Points, in no order, along strands that fork and pass close to each other.
In the rows, zero is written as 128.
Two points are linked if the straight distance between their rows is under 144. Some points are linked to none.
(600): [152 125 120 125 129  70 167 122 114 162 132 144 171 126 115 120 133 116
 139 150 148 126 163 135 151 110 123 134 125 135 177 175 128 153  96 160
 106 143 127 148  80 118 128 120 136 135  95 113 134 170 151]
(226): [142 146  69 168  89 160 147 162 140  91 132 128 137 139  93 117 102 139
 119 136 153 170 184 126  85 134 176 121 122 105 115 101  92 152 166  86
 123 117 130  85 159 122 123 183 149 143 128 156 159  72 137]
(1066): [149  92 126 138  95 169 159 173 158 134 108 114 117 142 115 129 144 132
 103 165 110 155  92 106 134  89 131 104 139 147 105 102 125 161 109 124
 145 161 108 174 104 138 142  89 124 122 143 147  84 130  92]
(911): [119 146  98 128 106 173 113 153 168  83 107 145 171 151  76  88  95 112
 147 109 195 129 203 114 145  94 134 121 134 106 132  94  93 127 142 136
 195  91 138  77 142 169  81 181 100 130 151 125 127 156 157]
(629): [ 97 182 106 151 154 201 111 120 170  63 126 137 108 156 107 116 130 114
 162  64 163  78 129 123 127 149 128 159 106  95 112 115 127 132 158 134
 153  77 140  61 164 133 121 146 125 121 131 129 118  63 113]
(632): [117 145 120 132 137  54 154 119 181 173  87 155 141 142 146 100 134 138
 120 118 147 125 132 159 126 128 122 104 132 139 181 168 110 166 133 223
 128 106 148 155 130 177 140  78 151  89 105  91 151 187 149]
(844): [104 156 156 167 147 135 205 156 144 149 155 137 110 143 152  92 146 155
 135 144 117 129  89 106 110 132 159 144 123 155 141 147 148 127 103 113
 104 123 114 132 134  61 164 100 131 135 161 128 108  64  88]
(334): [116  84 198 103 167 128 145 106 108 153 154 103  76 122 171 161 143 154
 140 126  73 130  73  98 131 149 121 101 147 152  94 113 155  78 116  82
 109 135 117 149 142  76 142  87 153 157 183 139 100 116 113]
(536): [139 129 145 102 112  91  91 130 136 136  76 154 170 116  96 102 152  83
 120 142 150 134 109 160 179  94 126  91 145 136 154 193 120 169  70 184
 165 143 119 147  51 126 133 105 102 119  68  87 114 218 146]
(434): [113 154  74 168 141 142 145  98 192 123 125 142 139 150 105 114 129 119
 146 136 168 112 153 135 108 117 124 145  81 114 148 157  86 168 159 139
 101 110 110  97 146 150 131 154 114 136 122 104 161 114 126]
(389): [158  89 121 108 102 153   8 109  64 111 138  71 117 114 138 199  70 164
 101 135  63 184 166 125  99 179 131 119 128  92  81  76 138  94 172  94
  85 153 154 152 135 158  86 205  93 154 104 178 130  87 171]
(738): [145 115 128 166 136 203 155 162 142 125 153 100 110 140 140 141 117 142
 126 139 112 144  97  97 115 135 132 148 113 145  77 107 145 117 131  78
 131 149 112 144 147  89 145 110 106 123 162 154  89  60  77]
(1082): [132  64 107  88  72  76  57 117  33 142 143 109 152  98 120 177  97  92
 133 169 116 185 177 167 127 166 114 138 134 142 113 133 103 120 148 113
  81 184 143 120  87 116 118 188  95 146  97 143 132 184 121]
(555): [113 177 101 179 105 126 171 158 133 123 141 143 116 144 124 110 118 148
 119 133 139 172 144 129  74 135 183 125 132 112 125 126 109 154 158  92
 103 115 129  84 159  99 154 167 162 148 142 140 162  42 114]
(561): [140 117 154 148 202 130 165 101 120 153 185 126 136 102 144 113 156 134
 152 159  96  98 120  98 134 119 110 148  85 155 161 189 172 105  61  98
  91 140  99 161 110  61 141 126  98 140 136 141 109  97 123]
(327): [122  67 184 112 160 151 100  87  87 157 146  87  86 107 190 177 125 166
 139 141  53 149  92  88 119 150 118  92 132 149  80 103 160  73 125  60
  97 146 105 156 142  87 122 124 108 166 179 148 112 107 120]
(762): [ 68 161 172 109 139 128 140 146 192 117 109 171 105 171 142  91 177 141
 177  57 151  62  91 155 123 174 131 134 156 123 152 124 156 136 130 196
 178  71 142 127 168 141 132  55 121 120 105 131  84 122 111]
(167): [165 127  88 117 106 127 114 150  74  93 146 134 150 113  78 116 109 116
 138 113 162 151 198 132 140 126 155 134 166  97 113  93 118  97 162  88
 157 112 163  57 132 133  78 166 166 137 105 151 170 133 174]
(996): [104  86  97 141 138 116 116  85  79 183 154 107 146  93 149 155 122 143
 108 211  84 147 147 128  88 122 112 112  65 182 142 139 147 124  94  91
  40 167 116 171 115  94 148 158  62 154 126 127 151 119 145]
(500): [145 117 106 159 148 146 138 130  75 131 176 118 134 121 142 123 117 144
 130 155  91 158 164 102 105 124 163 136 112 123 104 133 155  97 123  66
  86 146 108 120 145  43 129 159 110 156 123 168 123  51 125]
(614): [132  97 165 100 125 129 155 125 150 169 107 116  87 126 147 152 150 141
 103 134  80 141  48 127 145 109 115  80 145 158 124 109 111 139 109 151
 122 150 129 171 107 153 150  64 158 125 148 114 118 159 106]
(1005): [156 137 146 145 155 244  91  99 186  99 131  90  95 123 142 191 115 100
 153  93 115  82  60 117 135 175  62 153 107 130  83  97 142  88 135 134
 137 134 116 171 129 150 140 109  94  89 154 147  92  79  85]
(579): [127  99 120 131 162 152 122  81 156 149 139 126 102 100 128 149 156 116
 118 145  91 113  82 132 136 114  83 115  68 154 125 139 102 132 139 145
  88 158 121 161 119 158 133 113  86 116 132 103 151 142 113]
(69): [122 159  89 151 114 143 147 160 148  99 119 145 164 159  85  74 125 131
 172 106 193 131 198 116 134  99 150 124 143 101 137 113 115 134 147 137
 173  92 137  74 154 126  91 158 117 133 144 133 128 131 164]
(1182): [131 130 131 167 125 167 194 180 138 122 149 124 113 154 132 102 145 154
 134 137 127 137 107  95 115 121 146 138 144 143 108 112 154 133 119  98
 140 132 110 133 139  77 145 100 129 138 157 148  84  62  88]
(1015): [176  97 151 102 114 157 137 170 109 108 132 102 104 141 106 131 143 135
 129 122  97 149 106  97 145 114 137 121 191 118  75  72 153 111 122  83
 186 140 121 143 116 135 113  99 167 139 145 163  82 111 116]
(956): [193  93 109 105  95 170  57 163  87  71 135 106 166  97  92 164  95  83
 115 128 138 155 187 115 145 118  90 147 124 105  82 140 127 102 145  86
 186 166 120 127  98 141  90 177  91 109  91 157 131 167 131]
(664): [182  58 163  96 115 159  62 138  85 142 130  72 104 116 155 202 106 147
 100 156  58 184 112  87 116 141 107 114 131 127  57  89 156  89 127  73
 136 181 104 186 117 144 110 137  90 136 143 174  94 124 122]
(260): [119 136 133 121 105 194 134 165 178  80 107 116 126 161  97 103 143 123
 144  89 148 107 121 113 139 104 114 122 147 121 108  79 129 154 129 154
 202 112 136 130 136 170 114 115 120 124 150 140  79 127 119]
(838): [139 148 154  73 128  62 100 145  99 116 101 138 124 120 112 102 145 110
 128  72 165 100 128 153 181 102 137 129 199  92 139 121 154 117 122 138
 210  96 152 109 136 164  92  97 180 125 115 114 134 195 165]
(937): [108  89 107 128  86 113  99  93  87 158 122 109 118 118 143 188  93 145
  93 166  97 172 144 153  99 143 133 111 110 136 122  89  89 158 164 119
  59 169 140 137 123 169 125 185 122 166 121 131 170 143 145]
(831): [107 158 160 138 108 161 170 182 155 115 125 120  86 160 137 118 150 157
 139  88 142 112  85 123  98 153 134 133 162 116 114  74 136 150 133 147
 152  93 143 110 161 140 156  89 171 126 170 133 107  77  96]
(115): [164  84 106 101  82 112  96 148  84 125 120 130 171 103  96 152 123  74
 123 176 148 158 159 145 162 108 104 134 118 140 124 166 113 150 103 133
 123 178 121 141  62 116 135 144 103 130  81 117 122 193 122]
(1198): [118  65 127 103  65 115  64 107  66 139 125  93 127 107 144 201  82 147
  87 172  86 185 153 152 115 152 140 121 136 139 103  75  99 147 164 116
  70 175 143 153 113 171 115 195 105 164 113 149 134 149 145]
(1266): [112 146 160 155 166  86 200 127 136 171 142 144 125 132 151 105 144 160
 125 138 103 112 107 114 116 125 144 138 130 150 165 161 145 129 112 134
 103 124 123 150 126  74 154  96 159 140 144 122 120 105 122]
(1358): [ 73 192 142 143 161 175 116 126 164  69 135 164  97 170 131 103 157 122
 170  56 163  63 104 126 130 174 139 166 114 110 125 122 150 120 149 143
 144  66 149  51 168 113 131 120 118 120 117 122 106  70 108]
(1283): [111 158  89 154 136 225 115 116 202  62 116 125 136 150  94 117 121 105
 154  90 164  93 153 119 120 116 115 143  97 115 114 109 108 144 158 148
 169 100 126 110 157 163 105 161  89 112 138 129 113  93 114]
(976): [143 132 127 162 167 229 112 112 181 106 144 111 110 124 142 151 133  99
 153 103 130  91  76 110 129 131  82 144 102 152  86 131 148  95 128 118
 136 144  99 165 134 122 130 103  71  93 134 145  90  82  63]
(1261): [149 110 112 104 121 127  83 101  51 116 155 110 118 109 128 171 110 141
 121 117  98 147 165 133 123 150 136 118 134  95  98  94 120 103 180  84
  96 143 145  88 137 132 106 180 152 165 111 153 162 110 169]
(859): [119  91 100 150 133 105 167 117 113 199 157 126 158  90 125 145 133 124
 109 223 101 149 143 130 105 109 118 124  74 186 180 146 132 160  70 128
  51 157 129 174  91 115 168 137  87 142 119 128 145 123 150]
(1230): [152 124 134 121 172  96 150 106 139 146 150 151 147 112 113 114 178 108
 152 142 108 100 133 121 164 101  99 127 105 141 177 200 132 135  87 158
 103 145 115 163  79 116 121 109 103 129  82 107 121 164 141]
(506): [111 135 122 165 137 137 149 129  83 132 167 125 106 126 158 122 115 164
 113 149  88 175 129 112  93 138 195 121 130 131 100 115 137 101 136  63
  84 127 117  99 154  45 145 151 134 162 145 159 135  31 115]
(1173): [ 94 157 135 162 192 132 132  91 104 136 170 133 105 112 169 115 117 135
 127 136  97 107 112 101 120 137 151 138  72 134 125 182 154  81 118  60
  76 125 119  88 136  39 150 143 114 139 149 125 132  50 110]
(625): [139 129 121 103 100  82 130 114 106 140 101 124 138 126 126 141 105 136
 104 110 157 136 151 160 127 132 132 127 161  97 143  94  91 144 163 159
 128 119 152  98 142 189 124 155 207 127 133 117 183 174 162]
(134): [146 119 104 149 130 175 144 139 133 109 137 116 129 136 112 130 134 121
 126 123 124 126 139 110 135 106 118 140 107 120 102 122 128 142 155 116
 134 145 121 126 134 138 120 132 121 139 131 136 118 117 117]
(721): [145 124  99 119  67  52 153 153  88 136  93 148 190 129 112 113  90 121
 117 162 193 178 184 166 135 131 157 140 168 129 155 131 117 128 112 160
 133 127 131 108  94 134 127 138 174 117 108 129 138 195 143]
(901): [ 63 182 118 168 160 173 150 107 200 118 146 158  99 139 145  94 149 119
 143 127 152  75  76 130 109 153 140 172  81 165 143 163 130 136 121 154
 102 103 113 112 135 118 154 121  66  93 120  88 119  62  66]
(1226): [114 145  72 162 135 124 129  88 146 137 136 134 118 134 131 145 111 131
 115 139 137 131 138 134  93 129 135 136  77 118 146 146  88 155 169 102
  66 133 115  90 147 129 147 172 139 152 127 107 176  93 143]
(481): [ 77 174 100 173 158 155 142  92 207 119 131 156 112 142 127 102 152 115
 146 123 161  92 105 137 103 136 133 161  70 144 148 163 101 159 143 155
  96 101 119 106 149 139 146 142  89 113 120  83 143  84  94]
(220): [141  62 105  94  73 122  39 121  50 114 138  92 145 102 116 192  76 112
 103 164 108 180 177 156 119 163 117 136 128 124  90 102  97 127 167 105
  88 183 144 122 106 148 101 211 101 147  98 151 141 157 141]
(572): [145  95 135 100 163 149 104  86 163 122 138 139  98 102 121 144 173 102
 128 114  87 108  83 136 170 113  71 109  99 138 129 157 101 135 122 162
 115 153 119 169  96 166 114 100  92 106 105 100 141 180 111]
(215): [168 113 163 124 149 217  92 117 148 111 140  69  92 124 140 193 112 126
 137 102  85 113  71  95 133 166  77 145 113 118  64  80 149  86 133 103
 137 149 123 167 135 135 140 111 123 111 173 158  89  77 116]
(997): [149 118 123 102  81 106  99 146 113 138  89 148 185 104  82 127 134  63
 124 187 174 153 140 164 176 103 118 117 127 152 149 188 114 180  53 162
 132 159 126 147  29 104 150 131  98 125  75 109 119 210 139]
(797): [153  97 138  92 121 154  88 108 134 108 113 119 121  98 112 153 141 100
 113 119 111 118 110 132 175 104  81 123 111 106 114 133  93 151 133 156
 144 165 124 142  97 184 110 132 119 114 112 105 135 185 125]
(592): [120 177 100 155  99 104 158 163 142 112 101 151 151 160 108  68 121 147
 167  96 195 141 189 142 116 122 157 112 165  94 152 109 121 140 148 136
 179  70 146  65 170 143 107 148 160 123 149 138 156 124 166]
(1234): [114 120 143 158 212 149 121  77 122 150 167 114 119  75 162 136 141 118
 141 167  92  90  98 107 121 131  95 131  61 158 122 190 174  69  77  82
  86 143  93 158 134  51 142 127  62 105 154 132 127  96 105]
(872): [104 116 132 133 177 108 124  76 101 158 161 127 112 104 161 147 139 140
 127 139  78 109 122 118 110 125 107 128  80 147 133 161 137 104 138  96
  62 144 118 129 131  89 136 134 114 158 138 112 158 125 142]
(1252): [146 130 137  75 113 112  93 138 100  89 110 135 146 111  96 115 129 104
 124  94 164 116 144 141 182 101 113 134 175  89 127 105 120 122 135 131
 195 120 143  94 117 173  90 141 164 130 119 113 139 190 159]
(656): [151 122  90 122 111 122 127 133 112 111 125 140 188 130  88 113 117 103
 152 141 184 127 195 135 158 105 119 145 120 107 139 149 103 135 135 132
 138 135 127  95 102 131 100 168 116 134 103 113 142 189 147]
(803): [118 123  93 144 103 114 135 103 120 147 132 120 124 127 137 158 105 143
  99 153 120 158 144 146  92 134 140 121 112 127 134 109  84 156 164 114
  70 145 130 112 140 153 140 171 150 156 128 127 176 120 141]
(113): [141 114 130 156 171 125 168 124  80 153 181 123 148 111 146 115 136 148
 136 169  90 138 150  95 114 117 156 141  97 135 143 164 177 103  80  75
  80 140 107 139 121  39 144 154 116 159 133 162 118  67 137]
(972): [ 85 147 138 158 174 177 149  97 188 125 157 146  96 117 155 121 152 117
 140 140 130  78  49 127 118 155 119 152  78 175 125 153 138 105 112 131
  89 118 110 135 135 103 145  96  81  99 144  97 115  87  74]
(1057): [ 95 162 158  92 110  83 100 162 148 116  67 141 139 172 124  60 136 123
 142  85 176  91 122 156 159  95 153  88 188 118 162 108 146 127 108 176
 249  95 144 130 156 171 111  83 132 110 129 128  96 170 157]
(305): [151 102  86 129 138 139  77  97  61 121 160 111 131 115 137 164 102 123
 125 124 101 144 172 125 107 133 123 123 101 111 101 132 129 107 164  74
  81 159 122 100 138 103 109 183 108 159 106 151 158 101 146]
(1315): [118 144 114 107 133  93 115  93 136 135 113 133 128 135 119 146 114 132
 121  79 148  97 143 154 130 143 119 134 127  80 159 104  79 142 173 154
 117  94 152  81 157 187 124 154 206 128 133 102 182 170 169]
(635): [ 73 187 148 169 160  81 183 135 209 175 115 167 113 139 156  79 143 147
 140 120 131  98  91 134  88 172 137 142 121 161 187 177 135 160 123 198
 109  81 139 152 146 120 160  67 117 104 118  85 132 102 112]
(486): [130 109 195  89 176  89 155 121 106 158 146 128  77 138 154 143 157 154
 136  93  86 108  73 112 146 134 124 116 172 137 121 126 161  85 126 102
 126 123 126 146 143  83 131  61 179 153 155 140 110 141 115]
(1093): [131 116 132  98  89  60 132 111  47 143 120 114 118 117 153 174  98 154
  88 129 108 184 151 162 107 143 172 121 200 122 118  81 119 111 159 141
  97 139 157 122 132 156 125 154 188 146 120 151 168 158 151]
(7): [112 127 143 113 132 145 130 116 185 130 117 130  96 133 132 131 164 135
 124  94 118  87  79 142 141 133 101 120 121 119 143 106 104 167 138 191
 132 106 144 140 145 184 135  91 155 118 144 101 125 145 115]
(1274): [117 136 152  92 119  91  85 119 163 119  76 161 161 124 108  91 153  97
 123 104 163 107 110 171 184 102 129  91 155 121 148 171 110 151 103 190
 194 126 128 136  89 156 110  99 124 111  84  88 118 224 149]
(337): [189 105 101 120 127 158  84 138  87  95 150 114 154 109 107 147 130  86
 137 119 132 133 191 109 152 108  89 140 108 107 105 155 132 109 137  98
 144 167 107 128 110 121  99 159  85 114  99 146 139 160 125]
(1327): [135  99 137 121 130 162 154 139 186 152 109 130  92 132 128 122 167 123
 115 156 102 137  50 123 143  97 120  80 135 166 128 122 110 153  93 158
 129 147 126 187 100 151 145  64 112 116 139 111  89 144  98]
(628): [143 140 166  83 142  87 130 146 115 119 112 138 106 154 113  99 170 126
 131  75 135  90 102 136 172 103 132 122 195 101 136 121 155 116 127 131
 194 108 137 133 130 136 104  72 172 127 122 128 111 168 132]
(19): [165 103 148 110 105 166 132 174 142 108 105 109 121 147 103 117 154 124
 121 133 117 131  96 101 155  83 132  99 166 132  89 105 139 139 108 109
 187 153 108 160  92 139 123  93 130 126 130 138  71 144  99]
(1334): [148 155 122 139 103  32 195 154 113 156  93 139 159 162 141  93 111 152
 111 142 156 167 153 138 107 123 160 117 171 139 171 158 156 150  94 188
 144 123 130 160 129 140 150  81 180 102 123 133 143 150 149]
(666): [ 91 116 157 161 158 179 155 117 141 151 155 101  98 105 174 135 113 140
 128 185 113 115  50 101 102 145 145 130  85 182  96 132 150  90  90  66
  84 146 111 156 140  70 164 101  82 103 193 118 106  71  72]
(494): [124  87 109 143 145 155 144 107 153 176 134 124 111  97 133 148 149 128
 102 192  88 143  87 128 120 102 102 100  73 176 131 135 109 144 113 132
  77 164 126 184 114 144 151 104  79 121 141 109 140 138 126]
(1118): [133 114 133 100 114  86 107 103  37 129 146 111 114 107 134 168 113 155
 110 121  94 167 158 151 117 139 164 120 181 105 110  71 112 104 174 110
  99 133 157  90 136 142 111 165 177 161 114 157 168 128 162]
(208): [163 126  81 114 102 102 117 147  76 104 142 145 177 117  73 108 106 103
 161 131 197 146 210 147 152 135 132 144 152  96 137 134 109 100 144 102
 136 120 141  59 104 115  85 176 141 136  99 131 149 183 161]
(479): [ 72 200 146 166 185  91 147 109 175 129 151 173  98 139 154  95 126 130
 138 109 124  79  99 117 118 172 158 166  91 135 167 186 135 123 139 118
  88  82 130  79 145  74 150 122 136 125 117  84 140  75 107]
(324): [148 148 137 139 101  65 197 167 129 172  89 141 151 170 134  91 133 149
 108 161 140 159 123 127 122  97 162  99 165 148 173 155 164 166  70 180
 151 129 116 188 100 127 157  68 164 110 124 138 106 139 129]
(22): [152 130 142  78  77 153  63 160 116  73 114 124 167  85  71 115  88  95
 115 111 168 146 164 123 182  98 114 152 176 103 109  75 121 114 121 117
 228 102 144  95 109 182  93 173 148 143 135 118 134 180 177]
(1140): [ 76 123 165 158 186 172 148  93 174 142 156 118  95  97 173 138 135 124
 138 173 123  84  27 113 110 163 127 132  80 191 106 149 140  79  86  93
  79 125 111 148 129  77 162  92  74  83 177 101 117  89  81]
(1354): [138  80 127 122  92 102 149 138  82 154 135 120 143 121 138 156 125 142
  98 175  92 171 141 128 123 106 144 119 144 146 123 116 130 132 121 123
  89 168 120 158 103 115 131 132 136 150 113 147 123 149 123]
(472): [128 128 180  98 157  75 157 129 122 152 129 139  98 147 145 113 169 145
 130  85 111 102  91 123 148 117 126 121 174 124 140 132 158 113 122 134
 149 116 132 146 135 112 124  63 182 136 131 126 111 150 122]
(190): [129 118 130  95  81  49 132 115  75 147  96 112 136 115 145 160  91 144
  79 124 147 177 138 173 116 145 154 128 183 116 132  96 105 132 147 174
 123 130 149 121 134 195 135 139 211 114 129 128 175 183 151]
(54): [ 63 177 164 154 191  99 146 110 136 133 166 147  84 125 173 116 115 138
 124 125  98  79  88 100 117 169 169 152  84 143 149 179 146  76 119  78
  78  94 130  79 135  42 154 119 135 133 157  95 128  74 100]
(313): [137 141  96 126 126 213  97 132 172  55 112 119 165 141  77 118 106  97
 147  87 165 108 181 105 144  98 106 142 115 108 106  99 107 126 150 138
 198 103 133 115 139 173  79 169  87 112 143 138 110 138 139]
(1250): [187  84 147  92 101 177  64 137 123  94 108  95 134  94 102 170 121  90
  95 136 111 141 118 119 164 105  83 127 114 116  86 130 112 145 122 125
 178 180 114 164  78 176 111 137 104 115 111 130 116 176 123]
(544): [112 140 129 101 129  64 122 112 173 150  78 153 144 133 140 104 132 135
 127  92 171 113 138 163 143 129 118 110 139 110 175 146  93 155 145 210
 168  96 152 130 143 198 124  96 171  90 108  92 152 208 151]
(980): [ 92 107 134 135 185  93 134  72  94 179 161 119 135  79 156 141 132 153
 129 175  67 108 129 114  93 138 115 116  73 168 156 173 151 111  93  95
  53 142 117 159 106  76 146 138  90 159 136 113 149 134 153]
(1202): [141 126 146 103  60 115 141 167 123 119  78 113 127 122 126 130 119 139
  81 128 136 162 113 141 135 109 142 109 191 112 125  59 112 165 123 165
 184 122 145 146 133 194 141 119 200 113 155 133 129 157 131]
(577): [125 130 126 113 147 107 127 104 157 112 132 153 149 137 108 104 169 113
 160  91 145  89 147 140 167 112 109 132 123 103 155 161 118 138 139 165
 144 116 129 119 120 143  93 118 121 116  97 101 127 177 138]
(169): [ 58 205 170 162 161  96 166 138 192 148 138 179 100 153 161  81 135 147
 150 101 135  69  91 125 100 192 151 167 114 148 177 182 145 135 128 163
 103  67 133 107 146  92 153  92 120 111 117  81 115  81  93]
(783): [130 136 122 130 184 103 141  79 154 129 156 155 135 122 122 113 176 108
 155 114 116  86 134 126 150 121 101 147  97 126 153 186 130 123 132 150
 100 128 115 139 116 115 108 115 102 127  89  92 138 150 130]
(281): [137 142 116  98  67  69 116 163  99 122  79 145 176 121 125  98  95 121
 104 131 215 174 159 168 145 112 150 127 186 121 145 108 125 130 113 159
 187 108 141 101 122 165 119 130 182 110 124 116 149 200 160]
(1095): [125 137 135 118  84 114 135 176 136 107  80 142 164 163  92  79 147 122
 131 129 166 129 143 125 163  65 152  93 175 122 132 125 139 152  93 155
 209 127 116 137  98 127 115 110 119 127 121 128  86 170 139]
(896): [142 136  92 142 164 163  49  75  87 117 148 111 103 112 154 181  88 124
 118 104  91 130 134 111 110 140 105 126  72 100  89 141 140  87 169  61
  85 141 120  97 153  97 117 177 110 147 123 151 151  63 140]
(369): [163 110 119 170 148 216 141 151 164 135 144 102 120 127 127 136 128 115
 133 152 120 132 100  89 122 102 106 134 100 160  81 131 155 111 105  93
 136 161  92 182 136  98 144  96  71 100 141 154  73  82  72]
(456): [139  75  96 134 105 139 145 133 123 184 132 129 131 104 116 155 141 115
  91 228  98 160 117 129 125  86 116 105  79 186 141 130 110 164  92 141
  71 173 126 188  89 138 163 119  67 119 118 124 141 148 134]
(567): [105 149 132 100 134 146 104 103 173  89 109 133 130 145 105 107 148 120
 158  64 151  70 140 142 157 139 103 136 131  82 150  90  97 148 153 180
 176  71 150 101 165 195 109 140 162 117 137 108 134 151 152]
(507): [ 87 168 153 109 124 101 134 166 163 122  86 146 117 176 141  78 161 147
 162  64 164  80 117 154 125 134 136 114 172 106 159 102 146 137 135 189
 207  79 158 123 177 163 126  76 145 109 139 137  99 138 136]
(252): [147  76  93  97  74  95  85 140  57 135 142 123 176  99 102 161 109  77
 128 191 134 169 183 159 139 147 117 150 109 147 121 147 103 134 112 112
  94 181 130 126  79 102 129 178 103 130  90 137 124 185 119]
(1262): [154 143  85 131  89 121 128 144  99  99 135 141 142 113  82 112  96 138
 129 125 170 166 191 144 109 141 168 122 181  95 125  71 102 109 161 100
 142  99 161  57 152 158  97 185 194 136 120 157 185 116 178]
(267): [129  73  85 121 110 113  72  94  60 163 153 102 145 106 146 172 104 125
 122 190  91 159 177 140  94 134 103 119  79 158 128 135 135 123 116  91
  35 178 122 150 119 103 127 178  55 151 109 135 145 130 132]
(1324): [165 123  95 126 140 142 127 119 113 103 144 132 169 130  98 120 149  98
 157 131 151 114 189 117 159  90 104 143 101 114 130 171 133 125 115 123
 131 151 103 126 103 110 110 154  85 123  87 127 127 161 129]
(1271): [198  62 146  90  94 165  50 159  91 115 124  85 128 107 124 194 105 107
  85 154  79 170 121 102 131 123  92 125 125 119  72 114 136 112 128  84
 159 192 106 177  95 156 107 143  92 120 112 157 102 150 123]
(651): [ 95 178 126 172 126 102 184 134 110 145 148 145  98 138 160 111 112 166
 110 133 107 166 131 125  78 147 198 125 137 122 135 135 126 125 144  87
  86 118 128  87 152  66 167 152 167 150 144 137 160  36 114]
(272): [ 98 166 140 149 146  79 173 139 205 166  96 158 126 153 151  78 161 145
 142 110 132 107 105 146 115 139 123 109 142 152 182 167 134 164 109 217
 143  95 139 171 135 144 145  53 120  96 107 103 112 145 127]
(826): [104 150 187 123 135 173 163 169 157 112 139 137  83 164 150 127 159 155
 162  77 145  82  58 117 116 172 127 145 163 125 107  91 152 124 114 147
 146  83 141 101 155 123 151  62 156 135 153 134  83  89  94]
(464): [120 172 165 141 175  44 196 130 141 175 134 150 123 144 156  87 119 168
 126 111 118 105 118 118 113 147 141 139 150 147 183 175 162 126 122 163
 122  99 133 157 151  82 146  61 173 123 126 128 134 118 138]
(1342): [104 190 141 156 146  57 179 144 150 158 121 152 118 167 157  90 131 158
 133  86 147 117 123 135  91 153 142 145 149 121 169 154 147 143 154 162
 128  83 146 112 177 118 145  89 184 119 136 116 157 103 132]
(340): [113 144 137  92 136  74 110 114 165 129  92 159 157 139 118  91 150 122
 141  83 171  93 139 163 173 108 122 114 144 103 166 153 116 135 135 191
 183 106 141 124 118 169  99  97 138 103  98  93 127 206 151]
(465): [180 108 158 108 130 193 116 153 131  97 135  80  94 135 109 161 124 138
 131 102  86 129  85  99 139 149 104 143 156 106  72  56 143 112 129  92
 174 131 137 151 126 154 129 109 154 127 168 154  77  92 125]
(1229): [184  98 131  87  79 164  60 165  97  60 126 107 170  83  78 156  80  89
  98 124 143 159 172 118 162 117 106 155 151 108  89  93 116 113 140  92
 202 141 142 111  99 175  91 186 126 123 116 135 134 171 159]
(250): [146 141 104 134  92  47 180 144 106 169 108 143 193 141 124 118 108 130
 127 163 167 159 171 147 133 119 147 140 143 142 181 156 127 146  90 174
 114 132 131 144  88 128 139 116 158 117  98 129 139 172 156]
(698): [126 132 130 106  54  97 121 169 130 114  60 137 162 126 125 102  98 123
  92 128 187 169 137 157 150  94 150 109 192 116 133  83 120 152 112 167
 217 105 139 122 133 193 133 122 180 113 149 125 137 178 147]
(123): [104 188 124 154 129  77 164 148 161 133  96 152 134 173 131  85 136 154
 156  82 176 122 151 148  99 148 144 125 150 100 168 139 129 145 159 159
 157  72 149  96 185 141 133 111 170 119 142 119 162 116 145]
(535): [118 151 122 115 143 132 108  90 162  97 118 130 115 134 109 129 134 120
 140  71 138  75 133 140 144 144 105 146 115  78 146 108  94 146 175 147
 129  82 148  86 163 177 111 156 182 127 131 108 161 137 154]
(611): [138 129 120 131  64  96 165 185 131 130  74 140 163 161 117 101 130 128
 103 161 157 170 131 128 139  77 166  93 179 142 148 126 133 172  86 163
 168 135 116 164  92 132 147  94 150 115 120 142 105 161 122]
(1361): [114 113 128 175 127 181 145 137 131 150 154 102 102 118 170 148  96 150
 105 182  97 160  91  97  90 134 150 129  90 164  83 100 142 113 116  60
  87 155 100 155 158  76 153 131  90 135 174 147 106  48  90]
(890): [154  82  91 124 108 117  99 115  49 143 165 109 150 123 139 156 111 122
 131 164  92 160 190 129 107 132 126 128 106 135 115 138 137 108 132  85
  64 172 124 128 121  88 119 175  91 152  98 152 140 123 132]
(6): [120 157  96 144  96 151 124 112 158 105 107 122 107 138 101 151  82 136
 104 112 138 135 145 143  80 155 130 121 115  81 134  88  66 174 170 121
 105 104 135  85 169 178 152 197 188 150 158 126 180  78 156]
(1214): [127 139 141 118  93 128 168 179 136 120 101 122 103 145 128 116 146 150
 113 100 131 126 104 134 119 119 132 118 179 113 125  64 134 155 132 153
 175 109 148 130 147 171 137  99 188 123 169 143 114 118 118]
(934): [ 58 174 153 123 151 147 132 126 187  85 124 175 108 181 129  93 173 131
 185  54 156  59 108 133 129 177 133 155 132 112 147 130 146 125 151 181
 167  63 136  83 168 124 117 100 104 121 108 122  96 103 115]
(952): [107 177 104 193 124 160 196 160 173 127 130 145 140 157 113  76 147 142
 153 145 158 119 138 115 103 116 156 147  98 136 146 155 132 170 115 144
 119 114 114 126 143  92 149 142  89 132 144 120 113  73 100]
(159): [171  69 165  98 140 149  98 129  69 138 152  79  94 118 161 174 124 158
 121 144  52 174 117  83 123 140 124 100 159 125  57  84 161  74 129  60
 129 161 110 155 134 108 110 124 119 150 147 181  96 102 124]
(128): [109 143 128 141 193 127 114  62 139 124 157 140 107 123 141 140 149 109
 142  98 101  85 115 125 130 134  97 150  70 129 140 172 130 112 159 116
  78 124 114 106 142 115 126 138 120 136 117  98 160 124 125]
(607): [128 135 134 169 198 163 110  95  95 139 170 117 116  98 172 138 115 118
 135 138  99 107 119 100 112 130 115 139  74 132 104 175 173  59 106  54
  84 135  94 127 143  39 139 141  74 120 157 146 123  59  99]

A fork is a point with three links, a tip a point with one. Leave the first point through the second and follow the links. Name the first fork or tip that comes.
(592); (69): (1057)
(997); (115): (738)
(1198); (220): (340)
(544); (632): (226)
(1118); (1093): (567)
(1271); (664): (1262)
(1005); (215): (614)
(1250); (797): (996)
(567); (535): (305)

Follow the links from the first point to the second, and from the first to the third. Name the last point that the two ways share.
(607); (831); (324): (250)
(629); (1066); (434): (738)
(614); (1266); (972): (738)
(664); (1093); (577): (996)
(980); (831); (972): (783)
(535); (632); (664): (996)
(115); (250); (494): (783)
(324); (632); (803): (340)
